Points, in no order, along strands that fork and pass close to each other.
In the rows, zero is written as 128.
Points whose rows are less than 142 apart are linked; no others are. Some points are linked to none.
dat: [130 136 122  96 159  87 145 136 122 143  77  81  77 140 104 160 113 178
  87 116 118 140 150 107 171 111 145  80  75 133 142 102 155 126 155  65
 118 125 116 102 152 104 125 147  92]
Nid: [104 132 109 102 131 105 131 137 129 149  86 109  89 132 118 166 113 154
  89 114 130 109 119 108 139 115 142 122 125 136 155 111 170 125 167  97
 113 112 115 118 155 102 122 130  94]
kolot: [ 62 145  61 123 117 178 156 135 111 146 118 160 115 134 103 147  90  63
 188  92 120  41  96 161 113 105 132 174 173 157  95 151 135 137  74 107
 110 103  94 113 159 133  97 135 128]
belof: [101 156  87 148 116 153 149 150 159 120 158 202 128 135 137 131 103 104
 158 119 132  70  96 122 131  93  62 232 141 114  67 155 103 146  66 101
 101 104 108 148 114  76 110 111 183]
Kozip: [ 82  91  83 140 133 169 127 124 112 156 111 135 135 114 141 148  98 118
 131  95 148  42  98 163 110 111 158 155 168 150 153 114 128 138 111 114
 169 130 135 106 151 168 110 129  84]
fakeg: [205 141 138  82 138  95  47  95 134 176 122  75 201  79 129  66 136 150
  85 104 132 212 130  82  87 155 157  99 135 126 139 100 147 140 195 195
 131 143 175 115 182 146 112  88 102]
Fep: [150 120 154 178 174  99 136 105 168  63 185 173 138  91 152  95 138 134
 143 172 118 111 183 161 163 113  99 188 106  90 115 141  21 131  12 154
 132 110 130 124  60 130 152 139 199]
Nev: [140  90 185 133 153 134 134 115 133 142 109 120 152 132 167 119 112 160
 108 134 114 152 154 143 170  78 130 129  79 105 152 136 105 112 127 101
 168 124 148 130 106 150 156 150 118]
mevi: [155 132 177 123 130 173 167 127 131 141 123 114 111 134 119 146  97 140
 123 148 133 179 122 103 165 112 140  68  72 122  91 128 114 133 159  75
 147 159 150 151 138 131 127 157 103]
gevi: [132 130 174 146 148 130 181 127 151  50 132 194 125 170 124 149  86 188
 136 194 119 162 154  86 167  75  87 118  78  88  47 149  78 129  90  88
 108 115 147 173 132  92 147 150 161]
muz: [135 124 118 107 161 140 145 111 101 155  86 106  80  96 105 121  90 125
  95 116 111 104 124 149 170 124 178  88  91 155 144 140  88 137 127  85
 157 137 139  88 156 151 132 166  64]
kofu: [214 143 130 101 139 108  83 102 149 151 128  78 162  66 118  58 157 149
  83 132 134 183 142 104 104 151 143 102 125 100 132  95 126 150 178 170
 119 144 166 138 158 147 107 117 119]
Sivat: [141 144 135 145 124 151 139 119 118 137 190 135 112 126 114 120 140 103
 147 138 115 115 125 155 145 149 146 131 112 143 107 153  72 139 103 132
 125 152 124 134  80 140 118 134 132]
vos: [196 129 135 137 148  85 127  99 167  76 123 101  81 113 110  81 143 191
  60 182 150 116 176 109 150  92 140 123 124  75 169 128  91 160 100 115
  99 105 159 144 142 115 139 159 155]
logev: [ 95 116 118 160  83 178 145 136 114 172 172 145 188 124 167 134 140 130
 159 105 175  97  81 135  88 126 112 174 191 149 105 114 129 140 124 171
 131 138 122 148 122 161  98  90 135]
Lil: [ 69 124  69 133  89 153 106 143  89 137  99 143 154 156 157 149 111  76
 170  84 132  83  87 159  73 139 108 150 181 159 136 139 193 107 143 154
 155 111 102 109 162 145 131 102 114]
fonuv: [ 64  96  98 161 144  96 105 135 142 111 117 168 154 162 139 145 125 151
 145 121 101  90 127 159 131 102  98 199 172 136 154 166 162 124  89 150
 130  93  94 127  78  92 169 137 135]
zumam: [136 135 139 107 103 116 115 145 134 167 111  86 147 150 132 142 128 131
 115 104 138 166 110  77 102 158 133  75 142 138 149  97 188  91 208 156
 140 149 122 117 153 121 128 115 110]
bor: [ 95 148 133 144  80 207 163 139 129 179 124 129 135 125 128 137 109  80
 159  86 170 114  79 123 104 116 137 100 135 122 100  86 149 137 157  95
 137 145 127 104 181 164  70  96 120]
teto: [129 107 127 138 180 116 149 130 133  82 106 161 100 114 146 147  67 170
 112 142 131  87 150 137 181  86 123 152  93 106 112 139  86 158  79  65
 144  99 140 113 145 125 147 139 124]
tagu: [107 162 111 108 121 133 141 152 141 111  91 135  88 134 107 159 113 139
 130 121 135 107 128 104 140 114 117 123 127 123 125 119 169 137 147  68
 105 124 122 136 162  91 119 125 138]
Bes: [133 143  99 122 116 156 105 125 134 115 125 122 114 103 140 126 129 101
 121 104 148 100 116 150 121 151 150 108 112 141 139 101 134 158 140 119
 156 133 145 104 166 158  96 115 119]
pok: [181 108 190 138 169 102 124  85 139  93 157 127 158 115 120  77 187 160
 127 165 105 187 180 159 138 112 138 141 114  69 160 144  87 122  91 186
 109 140 139 169  53 145 142 166 153]
nito: [122 132 137 137 149  94 144 131 164  63 113 149  98 154 119 135 112 189
 105 167 136 127 161  97 173  66 108 143 112  88 118 145 114 154  89  80
  98  77 138 153 139  68 143 127 153]
Sirez: [126 120 128 143 155 127 171 137 159  69 114 162 100 126 129 139  65 193
  99 154 163  95 132 107 175  73  93 156 110 100  78 137  73 170  77  70
 103 102 140 145 150 100 135 132 145]
tof: [147 107 152 111 121  84  73 132 134 140 129  94 160 150 141 105 168 147
 117 136 114 205 138 123 117 147 128 112 153 126 162 129 152 104 180 187
 136 124 124 139 106 145 156 127 126]
niv: [182 130 154 123 130 124  87 110 118 132 144 100 146 141 129  95 190 115
 126 133  95 197 162 145 128 164 137 102 110 121 136 143 126 123 149 190
 132 152 126 158  80 150 130 133 142]
lami: [ 75 132 105 151 122 123 133 156  85 154 149 141 136 166  98 157 153  83
 181 114 103 120  90 158 107 142 145 134 175 197 132 172 142  89 106 165
 114 143  63 122  74 115 153 135 103]
bag: [119  97 108 116 167 115 129 126 109 154 124  96  94 107 100 128 107 142
 138 123  98  95 121 152 156 133 174 107 129 163 160 175  84 144 113 114
 146 132 134  91 102 130 168 151  69]
Vodid: [169 138  97 144 122 126  86 121 144 108 167 139 105  69 146  89 154 126
 101 148 163  72 154 149  97 154 133 171 141 125 130  79 107 178 106 134
 141 136 160 139 122 161 102 124 174]
menum: [128 159 160 138  96 197 183 132 118 132 174 160 129 128 127 154 105  87
 169 128 151 120 108 113 146 118 109 108  90 119  40 113 100 147  95  83
 119 162 134 137 141 131  64 113 155]
Muzo: [ 73 111  79 131 112 131 128 130  94 145  80 131 127 151 144 165  97 100
 151  99 118  73 110 150 105 123 125 156 146 166 172 131 190  98 139 126
 141 109  85 110 149 106 145 137  98]
pozot: [ 72 153  74 137 125 161 137 144 140 126 141 179 129 143 141 163 106  72
 181 107 107  74 104 146 131  99  98 189 135 142  93 148 137 138  93 106
 111  95 110 122 126  87 111 121 152]
zoded: [ 86 161 134 105  96 191 180 156 112 172  97 125 102 126  78 143  85  91
 148  92 141 128  94  88 102 121 142  84 136 124 111 102 154 115 145  59
 130 143 110 125 185 129  81 109 104]
Nat: [138 128 155  99 115  57 100 118 149 146 107  80 154 180 124 111 171 165
  94 145 119 205 158  70 110 131 138  94 142 100 166 119 203  93 199 173
 110 125 138 144 130 110 140 120 124]
gat: [159 113 122 132 140 159 123 101 131 185 158 108 137  60 133  73 116 153
  94 128 148  82 105 137 108 129 170 129 143 126 139 112  60 169 129 127
 144 135 171 117 148 174 118 133  96]
Nosub: [ 67  96 111 173 158 109 149 137 120 135 120 167 141 148 129 157 110 129
 161 130  87 112 124 155 147  89 130 168 140 172 143 180 136 103  98 120
 128 110  87 105  63  83 176 162 101]
rebo: [ 76 133 143 128 123 153 170 167 118 148  99 171 120 177 140 182 102  99
 177 122 107 121 113 116 127 101 107 145 108 146 108 136 176  90 138  93
 118 127  94 122 119  83 127 138 114]
pid: [115 120 157 157 177  99 168 123 175  40 133 208 126 152 136 144  85 177
 131 182 109 145 158 114 170  63  91 162  98  90  62 166  51 139  39 102
 130  82 137 138 125  78 171 139 168]
garog: [177 153  96 131 111 134  94 140 148 116 141 125 115  72 139  88 154 148
  84 134 184  87 129 126  83 171 134 135 153 116 128  72 129 177 155 125
 131 137 163 144 174 148  80 101 149]
poz: [ 65 149 105 163 132 130 162 159  89 142 138 171 107 156  75 160 122  66
 207 110  86 119 121 137 128 143 135 135 138 182 107 181 130 100  83 119
 100 132  57 119  78  84 141 150 115]
geku: [214 166 126 102 128 116 111 115 162 118 139  83 123  84  98  83 165 151
  74 151 161 146 166  87 119 155 141  88 116  94 137  98 118 156 174 123
 110 148 172 161 147 124  72 129 142]
Telim: [109 134 105 132 141  71  69 127 161  47 128 139 118 154 145 130 168 108
 139 146 106 123 175 148 144 148 106 157 144 112 157 137 160 150 101 164
 122 105 114 151  80 113 148 140 173]
gapet: [ 97 125 114 119 105 106 113 177  95 166 127 114 136 159 100 146 149 125
 154 129 122 145  83 130  91 163 132 118 201 184 141 157 147  84 168 164
 103 132  98 128  87 106 172 126  97]
pimuv: [212 115 206 148 154 130 166  74 131 108 167 141 132  87 129  54 142 188
  90 214 142 171 172 125 146 102 132 130 105  65  89 120  13 122  82 121
 112 126 152 172 107 147 130 155 172]
gipi: [ 99 143 104 117 101 151 141 149 117 150 150 106  96 133  95 140 129  69
 173 116 119 101  98 139 119 160 138 108 160 160 119 154 129 132 127 124
 117 136 104 138 137 124 110 122 115]
buto: [117 134 155 161 152 139 154 114 156  92 183 194 156 122 188 139 112 101
 159 138 115 109 155 132 169 107  93 170  79 100  66 125  73 137  57 103
 156 138 146 119 110 123 125 122 181]
baso: [157 121 138 103 154 118 155 123 120 122  81 106  80 136 106 144 101 159
  97 136 116 155 161 115 189 113 138  70  56 118 122 142 125 122 148  83
 151 142 137 122 134 124 142 159 103]
romam: [159 103 184 141 171 138 139  95 135 104 120 146 132  97 174 116 102 164
  99 146 136 135 158 146 179  84 104 149  70  85 102 115  70 123  84  91
 174 129 173 126 131 168 145 154 136]
Maku: [141 138 148 169 103 165 187 119 101 161 210 135 142 104 107 123 143 114
 146 143 145  89  96 141 144 142 145 127 142 145  71 144  55 146  93 131
 113 166 116 149  99 165  91 116 135]
dibak: [136 141 108 114 125 104  69 132 142 122  92 105 160 104 158 127 160 151
  82  99 162 135 105 112  93 165 112 117 132 130 170  51 197 118 196 153
 162 123 148  96 197 164  98  80 117]
tok: [146 141 180 144 144 110 116 121 160  76 139 121 116 172 132 124 162 125
 139 167 108 182 184 132 178 114  97 113  83  90 127 156 119 131 107 121
 121 130 143 154  77 104 127 154 172]
rapor: [169 136  93 104 172  76 103 108 133 107 117  91  87  84 113 107 126 172
  64 118 131 101 151 134 163 134 154 116 108 107 172 100 103 168 139 112
 118 117 158 110 159 130 120 140 104]
zila: [116 151 101 119 139 137 144 148 161  99 111 159 105 149 112 160 100 152
 127 135 134 103 129 104 150  84  96 159 115  92  99 142 159 149 106  80
  90  93 114 154 148  70 121 136 152]
dezi: [174 119 186 126 147 138 124 101 135 150 134 119 144 113 137  88 133 158
  99 156 123 171 139 130 160 105 144 105  99  90 141 133  80 133 138 118
 147 138 160 140 100 157 144 151 115]
Bigur: [ 95 111  78  96 107  84 104 144  90 141  77 101 131 138 147 174 122 155
 106  99 122  89 115 141  93 150 133 143 156 174 191 110 201  92 160 146
 122  97  91 100 152 120 160 115  89]
tota: [106 114 100 133 154  66 125 127 115 112  83  95  89 157 116 159 120 130
 140 132  92 122 158 140 155 127 130 124 102 154 171 157 155 123 131 114
 119 115  89 114  94  91 168 162 110]
lutud: [105 116 132 142  99 104  83 142 128 100 113 127 171 155 168 134 164 156
 136 135 154 145 126 132  99 156 103 161 190 123 160 121 190 112 161 173
 129 122 107 154 118 138 146 102 136]
govik: [104 108  83 139 154 142 119 121 116 136 110 139 108  92 134 153  94 160
  92  98 152  41 104 142 146  97 153 156 118 132 152  99 127 157 116  75
 147 114 150  89 172 149 107 127  97]
tate: [129 124 133 130 139 103 117 140 131 132 119 100 105 169 119 139 143 109
 123 143  98 164 148 122 155 137 137 107 108 140 156 149 156 120 155 131
 123 134 120 133  90 108 147 154 117]
deti: [146 146  86 125 101 139  68 132 137 114 115 124 142  81 144 110 158 118
 102 112 187 109 107 132  78 179 119 136 166 139 149  58 163 155 174 150
 162 139 171 117 200 162  94  70 137]
vore: [147 122 180 168 162  93  99 106 151  64 173 165 154 110 166  94 180 128
 149 150 109 134 182 168 129 122 111 193 130  75 146 124  76 125  38 181
 131 127 126 153  52 140 140 127 189]
mel: [210 126 125  95 136 160 119  82 121 161 131  99 132  63 114  66 136 110
 101 121 116 148 111 138 139 152 162  81  83 115 130 126  82 149 163 142
 148 152 169 123 157 156 108 149 100]
gikir: [143 105 106 128 123 120  75 113  89 143 163 115 180 123 136  93 176 118
 154 116 123 152 104 169  84 192 138 137 164 193 142 152  97 135 117 211
 148 147 118 132  81 181 152 101  99]
Nes: [121 146  65  88  93 127  81 133 106 105 111  95  89 127 126 146 137  51
 146 103 125 125 124 147 104 189 127 106 131 164 130 129 193 140 167 147
 141 146 120 116 166 133 125 116 126]
let: [ 84  91 128 151 116 149 154 126 120 177 114 140 160 136 153 148  91 138
 129 107 147  84  96 137 122  91 149 151 157 137 130 120 139 114 145  96
 163 127 124 100 127 148 127 121  83]
zuten: [ 93 143 118 145 104 190 188 142 109 145 168 175 136 120 146 143  88  90
 166 117 141  81  92 130 136  94 113 157 124 124  43 120  69 160  76  90
 122 142 135 128 140 137  63 118 148]
sug: [115 115 130 134 108  93  62 131 149  75 132 132 177 127 183 130 169 155
 118 138 160 116 149 147  99 133  97 188 182  79 172  92 151 141 109 172
 139 115 129 151 114 143 137 101 162]
Gufu: [150 126 197 142 150 110 168 110 160  54 139 151 118 176 116 131 143 171
 130 189 122 181 186  96 164  84 114 108  80  82 100 152 100 119  88 107
  98 121 160 170 104  95 143 168 159]
dubo: [118 125 145 120 118 109 100 122 147 145  94 101 171 125 165 138 144 167
 101 107 162 144 141 109 131 134 112 120 131 100 175  60 194 120 187 136
 165 119 134 116 171 146 101  93 123]
Niso: [ 60  87 122 165 134 125 160 132 104 168 108 142 148 146 139 168  84 147
 148 102 128  86 100 137 142  62 139 165 143 165 138 150 127 104 117 100
 135 104 109 116  93 124 162 152  94]
rema: [163  98 148  94  99 113  70 128 115 184 114  94 185 142 145 119 135 113
 131  96 120 203 103 116  66 182 122  86 160 176 140 121 163  95 192 213
 155 149 124  99 137 169 176  85 101]
pudod: [106 109 105  99 101 114 103 161  92 163 147  97 148 138 109 127 123 106
 149 118 126 131  68 127  63 177 152 104 192 192 134 152 136 108 156 170
 123 139 119 108 131 146 160 101  70]
kib: [233 137 125 119 133  94 132  94 162  94 147 102 110  77 108  60 158 168
  64 179 133 137 188 120 127 128 158 136 124  73 149 115  63 168 115 130
  96 129 158 167 116 134 113 157 168]
rogo: [187 161 152 114 116 155 131 120 153 151 164  95 122  96 115 107 148 129
 108 155 150 155 130 102 126 158 135  75 110 105 104 114 107 159 163 120
 118 160 152 150 140 139  89 134 149]
renu: [ 84 142 136 130  94 142 157 156 131 165  79 144 146 188 149 164 120 156
 139 128 144 143 112  97 122 104  85 160 145 111 134 115 216  80 185 126
  96 111  93 149 145  88 126 118 138]
Refo: [103 152 121 147 154 138 191 144 143  80 168 180 102 138 104 150  94 114
 170 150 105 103 124 117 180 101 101 141  88 129  48 172  71 148  64  90
  99 121 100 134  97  76 129 147 155]
Gel: [115 161 137  87 105 159 145 149 124 171 107  90  98 109  87 144 103 110
 119 102 137 143  99  82  96 147 155  52 130 130 141  91 163 113 169  88
 135 157 140  99 186 138  94 113  94]
moti: [130 136  96  66 138 104 101 137 107 165 118  60  92 108  82 132 115 104
  91 105 100 118 107 111 102 164 185  71 142 176 153 132 133 135 166 140
 107 150 148  95 175 126 143 112  64]
Nikof: [227 139 116 128 125 114  91 104 144  96 152 129 116  52 140  47 164 136
  76 161 147 118 190 138 112 158 134 154 123  89 147  85 102 163 105 157
 129 142 147 158 129 156 107 142 178]
muri: [145  98 149 135 105 133  84 114 109 152 146 118 191 146 158 115 174 106
 155 109 112 179 114 160  94 192 112 111 155 171 137 124 144 106 161 202
 154 151 107 130 102 181 154  95 118]
sete: [132 137 195 135 117 129 143 120 148 143 125 114 145 180 143 144 156 150
 130 143 131 195 160  86 145 103 117  96  97 103 119 130 161 100 157 124
 131 131 140 145 113 110 132 132 149]
rofaf: [113 162  72 115  78 140  97 152 128 103 104 134 101 134 144 159 135  86
 144  98 148 111 106 138 102 170 102 132 151 137 132 101 215 128 164 137
 132 120 113 134 178 134 102  89 147]
Punev: [143 139 117 125 144  93 131 124 151  85 115 112  79 143 107 131 125 174
  91 154 141 122 158 112 159 117 137 121 113 104 145 138 118 161 116 103
  84 113 139 148 126  88 129 142 136]
lep: [ 92 130 184 177 126 120 138 132 149 136 143 168 172 171 134 134 162 177
 142 151 140 161 129 116 131  76 102 167 158  98 133 131 150 101 126 138
 112 105 122 165  81 108 142 125 173]
Bup: [106 153 118 126 136 141 168 146 127 104 141 154  81 146 102 169 108  68
 174 133 104 103 124 136 165 146 122 112 100 144  81 165 103 143  78  91
 121 121 104 125 113  85 119 141 142]
sof: [198 108 180 118 152 118 113  80 122 142 141 112 175  87 132  62 171 162
 103 143 112 178 170 133 133 120 142 123 119  79 154 125  83 139 126 173
 134 139 158 170 104 152 130 155 141]
pobef: [123 122 216 174 125 121 152 127 145 140 172 147 144 167 109 118 167 191
 121 165 148 167 127 114 148  88 135 130 150  95 124 146 100 111 116 136
  96 119 135 163  68 108 140 135 152]
sud: [131 142 149 107 112  78 128 143 140 151  88  65 128 179 127 159 168 138
 111 136 131 184 152  68 105 137 113  77 111 132 155 118 222  71 226 141
 125 136 115 124 140  95 131 135 132]
tufak: [143 115 149 169 169  99 153 124 162  45 151 175 120 110 144 121 103 153
 143 169 108 116 166 141 184  97  96 180 104  91  91 153  43 154  24 105
 119  92 146 136  85  96 150 141 189]
toso: [ 96 133 144 116 107 139 153 152 115 167 106 112 114 168 133 164 120  87
 145 117 115 151 120 111 117 131 144  94 114 153 128 132 181  90 160 111
 133 152 102 121 104 113 139 141 115]
sutef: [106 124 106  89  99 152 110 153  87 172 135  80 127 118  96 113 125  72
 147 104 126 100  70 147  66 160 178  92 181 194 132 137 118 111 138 173
 125 150 130  97 177 166 130  87  75]
lin: [ 88 128 121 141  91 157 131 150 121 149 146 136 162 144 145 149 143 140
 147 121 154 130  78 124  97 137 100 164 204 126 129 131 164 119 153 162
 114 125 114 157 125 134 129 108 141]
Buli: [171 114 149  92 120 115 100 116 125 184 128  75 159 134 130 110 130 109
 116 101 111 192 111  94  88 151 163  77 124 159 146 136 163  93 205 173
 152 159 131  98 145 152 143 104  84]
zefe: [127 105 178 180 136 116 159 130 155 112 165 150 142 117 126 101 144 193
 117 170 151 143 130 115 149  86 127 159 135  93 134 139  68 150  88 127
 106 116 142 155  81 132 136 143 157]
nagik: [ 74 157 104 116  80 205 152 145 108 165  97 158 122 147 122 153  97  55
 181  56 147  94  74 130  89 115 121 143 155 131 102 112 171 101 133 118
 125 137  98 107 189 135  81 109 134]
memef: [190 149 103 116 146 184 129  87 122 142 129 121 102  46  94  66 122 102
  81 117 151 107 108 140 132 144 171  78  87 128 128  92  91 154 152 107
 155 146 185 100 187 168  76 134 120]
nokev: [152  85 152 142 154 146 186 108 114 141 145 140 105 104 120 110  87 180
  98 164 134 120 116 143 184  95 136 121 124 125 102 152  32 151  95  89
 143 128 157 126 111 150 140 155 110]
luzot: [ 76 140 182 175 121 146 157 131 153 137 160 188 189 176 176 153 127 145
 158 123 134 135 130 111 131  74  90 178 127  88  97 139 146 102 102 129
 128 110 120 144  86 111 112 122 167]
Sigu: [192 138 149 119 127 173 154 108 124 123 151 113 104 109 102 114 124 124
 115 153 133 146 132 118 158 142 132  63  70 124  86 128  97 147 142  87
 134 162 150 151 134 134  95 156 136]
napi: [108 112 104 101  71 114 114 144  93 138  76 110 146 153 168 163 123 100
 133  93 154 148 107 116  70 173 107 114 160 170 163  97 228  71 205 173
 136 124  92  94 175 134 164  82 116]
Dunoz: [145 141 158 145 115 187 202 113  99 127 205 145 126 125 128 128 123  86
 148 149 131 105 118 129 167 143 117 110  80 138  45 143  35 147  64  98
 114 151 128 132 115 144  75 115 143]
zum: [172 114  92  91 125  83  43 114 127 105 116  81 168 107 139  89 166 131
  94 103 136 176 138 147  76 199 127 120 156 143 154 107 152 141 166 198
 139 139 146 141 150 174 148  93 125]
nipus: [ 90  94 134 165 139 119 112 129 137 125 139 135 171 135 161 140 124 168
 126 125 128  99 127 150 127  91 103 187 149 116 161 141 129 123  92 145
 156 109 131 127  75 141 151 127 130]
rito: [ 89 141 101  88 115 143 144 147 101 174  82  91  82 139  87 163  98  74
 133  76 112 115 116 127  96 145 175  82 128 159 149  97 174  95 157  96
 138 135 114  80 192 129 123 123  94]
ges: [114  89 150 147 141 136 169 129 106 172 144 121 123 123 100 126  98 164
 125 142 117 120  96 148 158 109 162 121 141 150 133 165  60 128 104 109
 127 134 136 109  77 139 150 155  84]
gedon: [ 81 147 113 115 122 161 172 166 103 132 119 144  66 153  62 171  94  71
 177 113  88 125 133 116 122 143 134 109 120 150 103 164 132 109  94  70
 102 141  85 129 118  93 134 147 120]
zef: [134 100  94  91  91  90  99 141  77 148  75  81 120 157 143 149 122  71
 123  85 115 161 121 123  61 188 129  93 138 186 146  96 218  55 191 179
 150 138  93  89 162 117 172 114  97]
gunif: [103 150 124 145 128 144 179 148 160  89 168 204 129 145 126 134 103 129
 154 150 132  97 123 106 151  86  92 175 112 103  58 145  82 164  57  99
  88 106 123 157 107  73 115 118 182]
rokat: [156 135 163 131 132 105  93 103 152  86 125 117 149 129 161 114 169 137
 118 142 141 165 171 125 137 134 121 142 109  73 156  94 158 139 144 140
 140 124 148 150 112 147 118 130 159]
mulof: [116 137 117 135 152  92 122 138 172  51 137 158 112 171 130 140 149 106
 149 156 103 144 178 119 162 118  93 145 102  96 127 159 145 149  98 125
 104  96 136 140  93  72 130 146 184]
nos: [173 107 148 131 194 123 137  91 138  59 108 165  98  67 167 112  84 171
  85 163 125 109 168 147 186 112 108 150  76  88 107 113  52 148  68  76
 163 115 163 109 155 150 155 157 146]
pozov: [ 61 128 149 151 112 155 163 152 132 147 119 195 162 175 156 160 104 134
 176 113 116 135 115 118 152  66  93 188 116 126  92 145 144  95 116  99
 115 112 101 136  95  90 141 127 143]
garer: [165 129 165 150 151 107 109 106 133 128 164 128 143 135 109  97 197 139
 138 150  91 190 154 151 142 146 134 108 124 126 157 169  95 124 128 184
 107 139 116 151  40 141 143 161 142]
tigag: [126 157  84  78  98 119  97 160 113 131 112  76  95 121 107 134 137  80
 124 107 140 142 109 118  75 202 135  67 166 156 139 109 202 118 187 163
 113 149 114 115 185 140 118  93 113]
roz: [ 80 150  72 116  81 180 119 151 100 129  87 154 133 133 135 157 107  69
 164  80 158  92  85 134  84 133 104 152 152 140 124 101 221 112 166 129
 133 121  99 105 199 140 106 107 127]
deluz: [115 102 171 170 153 110  80 113 143 105 156 138 179 127 157 103 173 147
 137 148 121 138 154 164 116 108 109 182 148 102 164 128 111 122  80 179
 156 122 127 146  60 146 148 132 162]
Pemis: [151 116 108 111 136 128  89 114 100 146 156 102 123 108  99  86 165  93
 145 117  91 148 117 171 127 183 158 109 133 165 144 171  94 136 123 182
 130 144 112 123  79 151 153 136  96]
lumuz: [118 114 140 156 129 135 156 135 140 127 178 163 139 131 129 118 134 139
 135 151 125 111 121 148 141 118 128 158 143 121 121 156  84 146 104 119
 102 118 126 149  77 120 124 128 144]
dagiv: [ 81 147  87 140 100 203 159 147 122 150 132 167 118 107 123 133  91  78
 160  86 154  48  95 137 110  92 130 164 152 128  77 119 112 155  97  94
 117 120 130 133 170 137  55 107 140]
Veniz: [162 141 114  78 123 152  85 134 114 186 131  83 129  89  83  92 117  73
 122  96 115 130  91 133  79 163 188  70 130 170 136 139 112 140 154 159
 137 156 164  79 179 164 123  98  64]
lut: [ 93 127 150 121 112 109 128 125 145 144  76 131 164 163 166 164 140 178
 110 104 159 136 129  87 128 113 103 140 126 106 161  75 227  90 196 127
 124  96 114 118 178 113 111 109 127]
nomef: [118 127  91 147 111 105  80 141 152  63 143 161 138 122 164 138 163 117
 150 130 131  96 139 150 104 154  87 195 172 122 137 126 152 147 108 158
 115 100 113 160 117 105 140 106 181]
rures: [190 125 119  97 137 148 125 100 103 162 156  88 108  85  95  79 146  98
 113 136  91 156 117 145 143 167 166  73  98 140 123 169  77 162 137 157
 115 155 134 129 102 156 127 153  98]
dig: [ 99 131  89  94  97 110 132 145  83 159  57  87 109 152 113 166 110  43
 128  81 104 132 122 132  73 165 153  86 119 185 163  84 212  58 182 146
 161 135  90  68 186 115 144 131  85]
Peg: [146 121 105 129 171 134 146 102 109  99  98 140  63  86 114 137  76 153
 102 127 117  92 147 155 192 113 139 110  78 143 127 128  79 163 103  69
 152 123 155  95 160 146 134 147  93]
bopu: [125 152  78  54 125  81 100 156 104 153 109  54  85 124  92 145 125 119
  95  97 112 137 111  87  85 182 153  69 139 170 161 101 187  85 188 127
 116 136 126  90 199 118 129 115  89]
tivi: [103  87 130 164 174  81 121 110 123 111 107 139 123 152 119 138 130 151
 136 136  88 122 162 150 159 112 128 148 123 152 182 178 127 115 102 130
 125 119  99  99  59 109 187 162 113]

A fork is a point with three links, a tip a point with one. Leave the first point through the second and follow the links. Name the first fork or tip that comes.
vos; kib => renu
memef; mel => teto
menum; zuten => roz
Telim; mulof => Nosub

A fork is a point with three links. Follow the links from the first point to the second and name the forks in between, in order.
Niso; luzot => Nosub
muz; Pemis => teto
zef; gedon => roz
Nikof; pok => nito teto
rogo; Punev => nito
Peg; dibak => teto nito

Follow the links from the first point to the second, and from the first to the third. Name the last point that the two ways share.
niv; muz; mevi => teto
sud; Nikof; mevi => nito
Pemis; zila; bag => teto
pid; Sivat; Kozip => Nosub
